Each scene shows the same named points in several views. A view is turned or mirrored, shifted and resized as a whole, has a little noise and may leave points out.

Scene 1
View 1
<122>: |   7 |  10 |  14 |  15 |   7 |   1 |  -3 |   8 |  13 |   3 | -21 | -11 |  22 |  24 |  12 | -21 |  -4 |  -9 |  15 | -15 |   0 |  -8 |   1 |   4 |
<171>: |   0 |  17 |  16 |  -9 |  20 |  -3 |   3 |  -1 |   5 |   6 | -18 |  -3 |  11 |  18 |   0 |  -8 | -16 | -16 |  13 | -11 |  -7 | -12 |  -6 |  -4 |
<13>: |  -9 |  17 |   3 |   3 |  21 | -12 |  -4 | -17 |  13 |  14 | -16 |  -4 | -15 |   0 | -13 | -22 |   1 | -12 |  12 | -11 |  -5 | -19 |  -1 |  12 |
<108>: | -14 |   7 |   7 |   4 |  10 | -21 | -14 |  -6 |  15 | -10 | -15 | -10 | -24 |  -3 | -22 | -21 |  -1 |  -6 |  32 |   4 | -11 |  -4 |   4 |   9 |
<76>: |   3 |  17 |   5 |   7 |   6 |  10 |   4 |   5 |  14 |  10 | -19 |  -1 |  12 |  20 |   8 | -12 |  -6 | -30 |  15 | -14 |   1 |  -9 |  -7 |  10 |
<183>: |  13 |  18 |  35 |  -4 |  17 |   4 |   6 |  13 |   0 |  -5 | -22 | -13 |  40 |  39 |  21 |  -9 | -15 |  -4 |  16 | -19 | -10 | -10 |  -6 | -15 |
<207>: |   7 |  14 |   9 |  13 |   9 |  12 |   4 |   9 |  12 |  17 | -21 |  -4 |  30 |  28 |  20 | -17 | -11 | -22 |   1 | -23 |   9 | -13 |  -3 |   6 |
<178>: |   1 |  18 |   6 |   6 |  14 |   4 |   3 |  -1 |  13 |  15 | -18 |  -3 |   9 |  18 |   4 | -15 |  -7 | -24 |   9 | -16 |   0 | -14 |  -5 |   8 |
<223>: | -10 |  13 |   4 |   4 |  16 | -14 |  -7 | -14 |  16 |   6 | -15 |  -6 | -20 |  -3 | -16 | -22 |   1 | -12 |  20 |  -5 |  -7 | -13 |   1 |  12 |
<168>: |  -6 |  -3 |   8 |  19 |  -1 | -16 | -19 |   7 |  18 |  -8 | -20 | -12 |  -2 |   9 |  -4 | -31 |  -3 |   0 |  26 |   0 |   1 |  -1 |  11 |   9 |
<145>: |   0 |  13 |   8 |  11 |  16 |  -2 |  -2 |  -5 |  12 |  16 | -20 |  -7 |  11 |  17 |   5 | -23 |  -4 | -11 |   4 | -18 |   4 | -18 |   0 |   6 |
<219>: |   0 |   6 |  14 |   9 |   4 |  -6 |  -9 |  11 |  14 |  -6 | -19 | -11 |  12 |  18 |   2 | -20 |  -9 |  -8 |  24 |  -6 |  -3 |  -3 |   3 |   3 |
<236>: |  11 |   5 |  12 |  12 |   2 |  12 |   1 |  22 |  11 |  11 | -25 |  -6 |  46 |  38 |  28 | -16 | -22 | -17 |  -1 | -18 |  11 |  -6 |   0 |  -3 |
<147>: |   2 |  19 |  10 |  -3 |  16 |   7 |   8 |   0 |   7 |  17 | -21 |   0 |  18 |  22 |   9 |  -9 | -15 | -28 |   4 | -16 |   1 | -13 |  -8 |   3 |
<36>: |  -5 |  24 |  15 | -14 |  27 |  -7 |   5 | -13 |   2 |  11 | -16 |  -3 |  -2 |  10 |  -9 |  -8 | -11 | -16 |  11 | -11 | -10 | -18 |  -8 |  -2 |
View 2
<145>: | -6 |  0 | 13 |  6 | -4 |  3 | -5 |  2 | -5 | -1 |  6 |  5 |  3 | -2 |  3 |  9 | -3 |  0 | -6 | 11 |  0 |  7 | -4 | -9 |
<183>: |   2 |   3 |  11 |  12 | -22 |   9 | -11 |   2 |   0 |   6 |  11 |  -2 |   1 |  -9 |   9 |  16 |  14 |   0 |  -2 |  15 | -14 |   8 |   1 |  -3 |
<76>: |  -5 |   2 |   4 |   7 | -11 |   0 | -10 |   4 |  -5 |   4 |  10 |   3 |  -2 |  -2 |   4 |   7 |  -2 |   3 |  -1 |   7 |   1 |   7 | -12 |  -9 |
<108>: | -16 |  -2 |  -1 |  -3 |   4 |   2 |   3 |   4 |   0 | -13 |   0 |   0 |   1 |  -1 | -10 |  -3 |  -1 |   2 |  -8 |  -1 | -12 |  -6 |  -7 |   2 |
<178>: | -6 |  1 |  8 |  6 | -6 |  1 | -8 |  2 | -5 |  2 |  7 |  4 |  0 | -1 |  4 |  8 | -3 |  1 | -3 |  8 |  1 |  6 | -7 | -9 |
<236>: |   5 |   5 |  10 |  14 | -15 |   1 | -17 |   7 |   3 |   4 |  19 |  -1 |   2 | -10 |   6 |  17 |   5 |   2 |   0 |  16 |   3 |  21 |  -4 |  -8 |
<219>: | -6 |  2 |  4 |  6 | -7 |  3 | -5 |  7 |  2 | -7 | 10 | -2 |  3 | -8 | -3 |  6 |  4 |  2 | -5 |  8 | -9 |  6 | -7 | -1 |
<36>: | -10 |  -3 |   5 |   1 |  -5 |   6 |  -6 |  -6 |  -5 |   6 |  -4 |   4 |  -3 |   5 |   5 |   5 |   2 |  -1 |  -4 |   3 |  -6 |  -1 |   1 |  -4 |
<168>: | -10 |   2 |   5 |   3 |   2 |   1 |   0 |  11 |   4 | -17 |  11 |  -2 |   5 |  -9 | -11 |   3 |   0 |   3 |  -7 |   6 |  -7 |   4 |  -8 |   1 |
<122>: |  -4 |   2 |   8 |   8 | -11 |   3 |  -8 |   6 |  -2 |   0 |  12 |   0 |   2 |  -6 |   2 |   9 |   3 |   2 |  -3 |  10 |  -4 |   8 |  -6 |  -6 |
<147>: |  -4 |   1 |   7 |   6 | -10 |   1 | -12 |  -1 |  -4 |   9 |   6 |   4 |  -2 |   1 |   7 |  10 |   1 |   0 |  -1 |   9 |   1 |   9 |  -4 |  -9 |
<223>: | -14 |  -2 |   6 |  -1 |   4 |   2 |   2 |   3 |  -4 | -10 |   1 |   4 |   2 |   0 |  -6 |   1 |  -6 |   2 |  -8 |   4 |  -4 |  -3 |  -7 |  -5 |
<207>: |   0 |   3 |  11 |  11 | -12 |   1 | -12 |   4 |  -4 |   4 |  13 |   3 |   1 |  -5 |   7 |  13 |   0 |   1 |  -2 |  13 |   4 |  15 |  -7 | -11 |
<171>: | -6 | -1 |  5 |  4 | -9 |  5 | -9 | -2 | -1 |  5 |  3 |  2 | -1 |  0 |  4 |  8 |  6 |  0 | -3 |  6 | -7 |  3 |  0 | -3 |
<13>: | -13 |  -3 |   8 |  -2 |   4 |   3 |   0 |   0 |  -7 |  -5 |  -3 |   6 |   1 |   4 |  -2 |   2 |  -6 |   1 |  -8 |   5 |  -2 |  -3 |  -4 |  -8 |
View 3
<76>: | -21 | -18 |  -6 |   2 | -11 | -19 |  -2 |  13 | -14 |   1 |   9 |   2 |  -8 |  -4 | -19 |  -1 |  -6 |   3 | -15 | -13 |   9 | -17 |   2 |  -5 |
<168>: |  -5 |   2 |  -2 |  23 |  -2 | -21 |   9 |  -1 | -20 | -16 | -11 |   4 |  25 |   5 | -19 |  15 |   1 |  -1 |  -2 | -10 |  26 | -30 | -10 |   2 |
<36>: | -19 |  14 |  -5 | -19 |  -9 |  -9 |  -5 |   1 |   5 |   4 |  -2 |  -9 |  -7 |   5 | -13 |   5 |   0 |   7 |   2 | -12 |  -8 | -10 |  14 | -16 |
<178>: | -19 | -12 |  -2 |  -1 | -14 | -14 |   0 |  13 |  -7 |   1 |   9 |   2 |   0 |  -3 | -14 |   3 |  -5 |  -2 | -12 | -12 |   4 | -17 |   2 |  -8 |
<223>: |  -6 |  21 |  -8 |  -2 |  -1 |  -6 |  12 |  -3 |  -1 | -12 |  -7 |  -6 |  11 |  -3 | -22 |  13 |   8 |   1 |  -6 | -11 |   8 | -20 |   8 |  -8 |
<147>: | -23 | -17 |   0 |  -8 | -18 | -17 |  -9 |  12 |  -7 |   9 |  12 |  -1 |  -6 |   2 | -11 |  -4 | -12 |   2 |  -9 | -14 |  -1 | -11 |   2 | -10 |
<122>: | -21 | -17 |   1 |   9 | -13 | -25 |  -6 |  11 | -13 |   4 |   2 |   7 |   3 |   7 |  -9 |   5 |  -8 |   0 |  -2 |  -9 |  11 | -20 |  -3 |  -2 |
<236>: | -24 | -46 |   8 |  12 | -25 | -32 | -15 |  20 | -21 |  13 |  15 |  12 |   6 |   9 |  -1 |  -6 | -23 |  -4 |  -6 | -11 |  11 | -17 | -17 |  -2 |
<183>: | -35 | -26 |   7 |   7 | -20 | -39 | -25 |  11 | -11 |  21 |  -2 |  10 |  -5 |  25 |   1 |   5 | -18 |   6 |  17 |  -3 |   6 | -15 |  -3 |  -1 |
<13>: |  -9 |  16 |  -6 |  -7 |  -8 |  -3 |  12 |   3 |   5 |  -9 |  -3 |  -6 |  10 |  -4 | -16 |  14 |   7 |  -4 |  -5 |  -9 |   0 | -18 |   8 | -10 |
<145>: | -13 | -10 |   2 |  -1 | -18 | -14 |   2 |  14 |  -2 |  -1 |   6 |   5 |   9 |   0 |  -6 |   9 |  -4 |  -8 |  -6 |  -7 |   3 | -18 |   0 |  -6 |
<108>: |  -2 |  30 |  -9 |   7 |   6 | -11 |  10 | -12 | -11 | -17 | -18 | -10 |  17 |   4 | -26 |  16 |   8 |   7 |   2 | -14 |  16 | -24 |   3 |  -5 |
<207>: | -24 | -34 |   3 |   3 | -22 | -22 |  -6 |  21 | -11 |   9 |  16 |   9 |   0 |   0 |  -6 |  -1 | -12 |  -6 | -11 |  -9 |   4 | -17 |  -6 |  -5 |
View 4
<122>: |  -9 |  -2 |   0 |   0 |  15 | -14 |   0 | -11 |   5 | -16 |  -4 |  -4 |  -2 |  -4 |   7 |  -9 |   0 |   4 | -12 |  -4 |  -7 |  -4 |  -8 |   1 |
<147>: |  -8 | -11 |   3 |  -3 |  18 | -17 |   1 |  -7 |   7 | -16 |   9 | -11 | -10 |  11 |   5 |  -4 |  -1 |   5 |  -6 |  -5 |  -9 |  -9 |   0 |   0 |
<219>: |  -7 |   1 |   2 |  -1 |  10 | -14 |   4 | -12 |   4 |  -9 | -13 |  -2 |   5 | -12 |   7 | -10 |   2 |   3 | -15 |   0 |  -4 |   0 |  -6 |  -5 |
<108>: |   4 |  -2 |   5 | -12 |  -6 | -14 |  19 |  -8 |  11 |   4 | -23 |   1 |  11 | -14 | -11 |  -5 |   9 |  -1 | -23 |   9 |   1 |   5 |  14 | -10 |
<183>: |   3 |  -5 |  -7 |  10 |  32 | -17 |  -6 | -20 |   9 | -12 |   0 |  -3 |  -3 |  -4 |  16 | -22 |  -8 |   7 |   5 |  -5 |  -7 |  -9 | -20 |   4 |
<36>: |   9 | -16 |   4 |  -7 |  12 | -16 |  11 |  -8 |  18 |  -3 |   1 |  -5 |  -6 |   7 |  -9 |  -8 |   2 |   1 |  -5 |   0 |  -3 |  -9 |  11 |   0 |
<223>: |   1 |  -6 |   4 | -13 |  -3 | -11 |  14 |  -4 |  13 |  -6 | -11 |   1 |   1 |  -3 | -16 |  -3 |   9 |  -1 | -23 |   5 |  -3 |   0 |  15 |  -3 |
<76>: | -14 |  -6 |   3 |  -7 |  11 | -14 |   4 |  -3 |   1 | -11 |   6 | -11 |  -5 |   7 |   6 |   0 |   4 |   6 | -13 |  -1 |  -7 |  -4 |   3 |  -2 |
<171>: |   3 | -10 |   4 |  -2 |  16 | -19 |   5 | -12 |  11 |  -6 |  -1 |  -8 |  -4 |   3 |   2 | -11 |   0 |   3 |  -4 |  -2 |  -3 |  -7 |   3 |  -2 |
<168>: |  -9 |   6 |   6 |  -5 |  -1 | -14 |   8 | -12 |   6 | -13 | -27 |   1 |   9 | -20 |   1 |  -7 |   5 |   0 | -25 |   1 |  -4 |   4 |  -1 |  -7 |
<13>: |   1 | -10 |   6 | -14 |   0 | -10 |  13 |  -3 |  16 | -12 |  -8 |   1 |  -3 |   1 | -17 |  -2 |   7 |  -1 | -21 |   1 |  -4 |  -3 |  15 |   1 |
<145>: |  -8 |  -8 |   3 |  -5 |  11 | -12 |   3 |  -8 |  12 | -23 |  -4 |  -1 |  -7 |   1 |  -3 |  -5 |   2 |   3 | -16 |  -7 |  -9 |  -7 |   1 |   4 |
<236>: | -22 |   0 |   3 |   6 |  26 | -19 | -11 | -16 |   0 | -30 |   2 | -11 |  -8 |  -1 |  23 |  -9 |  -4 |   7 |  -4 | -14 | -12 | -11 | -17 |   0 |
<207>: | -18 |  -4 |   1 |   0 |  20 | -13 |  -5 |  -7 |   4 | -27 |   7 |  -8 | -11 |   5 |  10 |  -5 |  -1 |   6 | -11 |  -9 | -11 |  -9 | -10 |   5 |
View 5
<183>: |  -1 |  -5 |  18 |   6 |  -2 |   2 |   2 | -12 |   8 |   1 |   8 |  -5 |   4 |  -6 |   5 |   2 |  29 |   2 |  -5 |   8 |  -1 |   6 |  -2 |  -2 |
<236>: |   4 |  -5 |  13 |  13 |  -6 |  -4 |  -6 | -13 |   9 |   7 |   2 |   6 |   0 |  -1 |   6 |   0 |  28 |   4 |   7 |  14 |   0 |   5 |  -2 |  -9 |
<219>: |  4 |  0 | 10 | 12 | -5 | -6 | -9 | -7 |  3 |  4 | -3 | -3 |  7 | -1 | -4 |  6 | 11 |  6 |  1 | 14 |  2 |  7 |  0 |  9 |
<145>: | 12 |  3 | 14 | 11 | -1 | -6 | -8 | -5 |  2 |  4 |  1 |  0 | -2 |  4 |  0 |  7 | 12 |  3 | 10 |  9 |  1 | -7 | -2 |  2 |
<178>: |  7 |  1 | 15 | 15 |  1 | -4 | -8 | -3 |  0 |  4 |  3 |  1 |  0 |  2 |  0 |  8 | 10 | -1 | 12 | 10 | -1 | -6 |  1 |  1 |
<207>: |  6 | -2 | 16 | 16 | -2 | -3 | -7 | -8 |  6 |  6 |  5 |  6 | -4 |  2 |  6 |  2 | 21 |  1 | 14 | 12 | -1 | -2 | -1 | -8 |
<13>: |  13 |   6 |  11 |   9 |   2 |  -7 |  -9 |   0 |  -7 |   2 |  -3 |  -3 |   1 |   4 |  -7 |  13 |   2 |   2 |   8 |   6 |   0 | -13 |  -1 |  11 |
<147>: |  3 | -3 | 13 | 13 |  3 | -2 | -5 | -6 | -1 |  5 |  5 |  3 |  1 | -1 |  3 |  8 | 15 | -3 | 10 |  7 | -5 | -8 |  0 | -5 |
<36>: |   6 |   2 |  13 |   6 |   5 |  -3 |  -4 |  -2 |  -8 |   1 |   2 |  -7 |   5 |  -1 |  -3 |  14 |   7 |  -3 |   2 |   2 |  -5 | -15 |  -1 |   7 |
<168>: |  10 |   4 |   6 |  13 |  -9 | -11 | -13 |  -6 |   3 |   4 | -10 |  -3 |   7 |   3 |  -9 |   7 |   4 |  11 |   3 |  17 |   7 |   9 |   0 |  16 |
<108>: |   9 |   7 |   5 |  11 |  -3 |  -9 | -11 |   0 |  -7 |   2 |  -9 |  -9 |  11 |   2 | -14 |  15 |  -8 |   5 |   0 |  11 |   3 |  -1 |   3 |  23 |
<223>: |  12 |   7 |  10 |  12 |   1 |  -8 | -10 |   2 |  -6 |   2 |  -5 |  -6 |   5 |   4 | -10 |  14 |  -5 |   2 |   7 |   8 |   2 |  -9 |   1 |  16 |
<122>: |  5 | -1 | 14 | 14 | -3 | -5 | -7 | -7 |  5 |  5 |  2 |  0 |  2 |  0 |  1 |  4 | 16 |  3 |  5 | 12 |  1 |  3 |  0 |  2 |
<76>: |  2 | -1 | 14 | 20 |  2 | -4 | -9 | -4 |  1 |  5 |  5 |  2 |  2 |  0 |  1 |  8 | 10 | -2 | 13 | 12 | -3 | -1 |  3 | -1 |
<171>: |  3 | -1 | 12 |  7 |  2 | -2 | -3 | -6 | -3 |  3 |  2 | -3 |  5 | -2 | -1 | 11 | 13 | -1 |  2 |  6 | -4 | -7 | -1 |  3 |
View 6
<168>: | -10 |   9 | -14 |  12 |   8 | -11 |  16 | -11 |   3 |   3 |   7 |   9 |   8 |  11 |  -5 |   6 |  10 |  28 | -19 |  11 | -20 |   9 | -22 |  -8 |
<122>: |  -5 |  16 | -10 |   3 |   2 |  -7 |   7 | -12 |   3 |  -2 |  20 |   8 |  -2 |   9 |   2 |   4 |  19 |  13 |   9 |  -1 |   4 |   3 | -11 |  -7 |
<171>: |  -5 |   9 |  -7 |   4 |  -2 | -11 |  11 |  -3 |   5 |   1 |   6 |   6 |   3 |  10 |  -6 |   0 |  15 |   8 |  17 |   2 |  -1 |   6 |  -1 |  -7 |
<207>: |  -2 |  17 | -12 |   0 |   0 |  -5 |   6 | -16 |   4 |  -6 |  36 |  15 | -11 |  12 |  -1 |   7 |  19 |   7 |  16 |  -3 |  13 |  -6 |  -6 | -14 |
<13>: |   1 |  -4 | -12 |  10 |   2 | -20 |  11 |  -4 |   3 |  10 |  -2 |  12 |   5 |  10 | -20 |  -5 |   6 |  13 |   7 |  10 | -19 |  -7 |  10 | -12 |
<76>: |  -1 |   6 |  -9 |   0 |   5 |  -2 |   5 |  -9 |   8 |  -9 |  20 |  16 |  -6 |  10 |   1 |   2 |  13 |  -1 |   9 |   3 |   4 |  -3 |  -3 | -12 |
<147>: |  -1 |  10 |  -7 |  -1 |  -3 |  -6 |   8 |  -7 |   7 |  -5 |  19 |  12 |  -5 |  12 |  -5 |   4 |  17 |  -1 |  24 |  -3 |  10 |   1 |   3 | -12 |
<108>: |  -6 |  -4 |  -8 |  12 |   8 | -14 |  15 |   1 |   6 |   6 | -19 |   7 |  15 |   8 | -10 |  -4 |   3 |  20 | -13 |  15 | -29 |  10 |  -6 |  -5 |
<36>: |  -1 |   2 |  -4 |   4 |  -5 | -14 |  10 |   2 |   6 |   6 |  -6 |   5 |   6 |   9 | -11 |  -5 |  11 |   2 |  26 |   1 |  -5 |   3 |  11 |  -7 |
<236>: |  -7 |  28 | -12 |  -2 |  -4 |   0 |  10 | -18 |   7 | -11 |  45 |  10 |  -8 |  15 |   3 |  14 |  25 |  11 |  17 |  -8 |  20 |   5 | -19 | -11 |
<145>: |  -1 |  10 | -13 |   4 |   2 | -11 |   7 | -13 |   2 |   1 |  22 |  14 |  -5 |   9 |  -7 |   1 |  14 |  12 |  11 |   2 |   1 |  -7 |   0 | -12 |
<183>: | -12 |  30 |  -5 |  -1 |  -2 |  -6 |   2 | -12 |  -1 |  -2 |  19 |  -5 |   0 |   2 |  16 |   1 |  30 |  14 |  31 | -10 |  19 |  13 | -16 |   2 |
<178>: |  -1 |   6 | -10 |   2 |   2 |  -9 |   7 | -10 |   5 |  -2 |  17 |  14 |  -3 |  11 |  -6 |   1 |  12 |   5 |  13 |   3 |   0 |  -4 |   2 | -13 |
<223>: |  -1 |  -6 | -10 |  10 |   5 | -17 |  12 |  -2 |   4 |   7 |  -8 |  11 |   7 |  10 | -16 |  -5 |   3 |  14 |  -2 |  13 | -23 |  -2 |   5 | -11 |
<219>: | -10 |  14 |  -9 |   5 |   5 |  -7 |  11 |  -9 |   3 |  -2 |  10 |   6 |   5 |   8 |   4 |   3 |  15 |  18 |  -2 |   5 |  -5 |  11 | -18 |  -5 |

In a view up to two points have been moved. Name them for each view, in the order of its rows, or write none.
view 1: <122>
view 2: <223>
view 3: <36>
view 4: <76>
view 5: <236>, <13>
view 6: <171>, <145>
